Points on a hilly landscape, in no order, each with its height.
A ball rolls from a point to the lowest of its 5 nearest points, and stops where none of them is lower. Distance is the straight distance between rows; heights are no part of it.
(175): 1, -44, 24, 40, 7, 12, 20, 83, 20, 20  h=4.94
(571): 2, -57, -10, 16, -14, -15, 12, 18, 16, 22  h=2.65
(195): 24, -13, 23, -30, 4, 10, 11, 52, 0, -55  h=5.05
(265): 4, -52, -1, 26, -9, -11, 17, 48, 16, 25  h=3.16
(425): 15, -10, 32, -12, 12, 1, 12, 52, -2, -12  h=4.30
(204): -42, -1, 0, 18, -32, 10, -32, -38, -2, 62  h=5.66
(207): 15, 13, -4, -27, 13, -5, 9, 0, -8, -39  h=5.48
(84): 1, 9, 35, 32, 35, 31, 3, 60, 11, 27  h=4.46
(55): -32, 26, 7, 47, -4, 30, -27, -20, 7, 67  h=6.89
(611): 0, -34, 4, 18, -5, 0, 2, 13, 6, 35  h=0.20
(517): 18, -45, 17, 1, 0, 2, 19, 60, 12, -11  h=4.53
(141): 17, 60, -1, -20, 4, -23, 1, -27, -14, -47  h=3.12
(509): 6, -3, -26, -28, 8, -3, 8, -25, -14, -51  h=6.79
(22): 28, 61, 35, -26, 7, -14, 8, 27, -9, -56  h=5.77
(98): -11, 42, -15, -21, -18, -10, -21, -65, -14, -4  h=6.42
(45): 21, 81, 15, -15, 10, -33, 1, -25, -9, -44  h=2.67
(113): 14, 10, 22, -20, 15, -2, 5, 29, -6, -7  h=5.43
(69): -4, -53, -54, -6, -15, -1, 13, -39, 0, -45  h=6.35
(59): -12, -59, -35, 4, -42, -14, -6, -26, 3, 18  h=1.88
(617): -3, -28, -39, -19, 5, 4, 14, -25, -9, -57  h=7.03
(397): -10, -57, -45, -5, -31, -6, 1, -36, 5, -17  h=1.34
(377): 18, -23, -18, -29, 12, 9, 20, 13, -3, -66  h=5.14
(263): -8, -21, 19, 37, 19, 17, 8, 43, 15, 44  h=3.80
(520): 12, 56, 41, -1, 25, -3, 1, 32, -8, 1  h=4.72
(582): -18, -11, -7, -1, -21, -2, -12, -33, -5, 34  h=4.69
(149): -13, 31, 15, 22, 8, 10, -15, -9, -3, 56  h=5.44
(154): -29, 16, -4, -7, -34, -2, -30, -52, -9, 40  h=5.26
(60): 21, 1, 13, -36, 9, -1, 14, 19, 0, -45  h=2.53
(252): -6, -65, -26, 31, -36, -13, -1, -1, 11, 29  h=3.74
(41): 0, -19, -27, -22, -12, -8, -7, -31, -5, -5  h=4.85
(467): -5, 56, 22, 15, 21, 6, -15, 6, -4, 44  h=6.07
(574): 13, 60, 11, -14, 5, -19, -9, -27, -9, -2  h=3.66
(37): -11, 63, 32, 38, 44, 32, -6, 27, 14, 41  h=5.45
(20): 15, -49, -8, -12, 2, -7, 17, 26, 4, -25  h=4.38
(590): 8, -30, -8, -23, 2, -6, 11, 13, -2, -33  h=4.41
(155): -7, -12, 3, 8, 9, 3, 0, 0, 1, 37  h=2.85
(338): 14, -2, -15, -24, 11, 11, 24, 1, -8, -89  h=5.62
(68): -9, 12, -40, -20, -15, 3, -9, -67, -7, -37  h=8.11
(541): 3, -8, 17, 7, 14, 6, 4, 26, 1, 28  h=1.96
(408): 18, 39, 7, -32, 13, -1, 14, 15, -8, -83  h=6.57
(226): -32, -18, -2, 41, -27, 14, -22, -21, 4, 70  h=5.28
(53): -17, -5, -21, -21, -28, -5, -25, -55, -7, 15  h=5.29
(328): 1, -56, -37, -10, -13, -10, 16, -10, 1, -30  h=5.35
(396): 6, 20, -18, -31, 3, -12, -3, -30, -10, -27  h=5.23
(106): 5, -20, -11, -14, 1, -11, 4, -1, 3, -3  h=1.09
(352): 25, 77, 40, -6, 13, -29, 1, 16, -7, -26  h=3.45
(186): 21, 53, 14, -18, 12, -17, 1, -3, -9, -21  h=4.04
(409): -3, -39, -21, -3, -22, -10, -2, -26, 5, 19  h=3.68
(510): -22, 46, 17, 46, 25, 32, -20, 1, 5, 56  h=6.23
(586): -27, 13, 2, 12, -15, 7, -29, -38, -5, 52  h=5.37
(81): -18, -42, -5, 48, -19, 4, 0, 13, 16, 57  h=3.52
(70): -8, 31, 28, 46, 40, 42, -3, 39, 19, 40  h=4.76

Where does a ball stop that starts at each point below?
(396) | (45)
(509) | (60)
(520) | (45)
(425) | (611)
(55) | (611)
(175) | (611)
(53) | (106)
(98) | (45)
(113) | (611)
(338) | (60)
(68) | (106)

Call two points neighbours if one is among the 5 nearest of the other. Go from one point of each pair to the other, from neighbour to neighbour, staying as low as possible. Name the highest point that can't be avoided.
(611), (45) | (396)
(397), (60) | (425)
(106), (611) | (155)
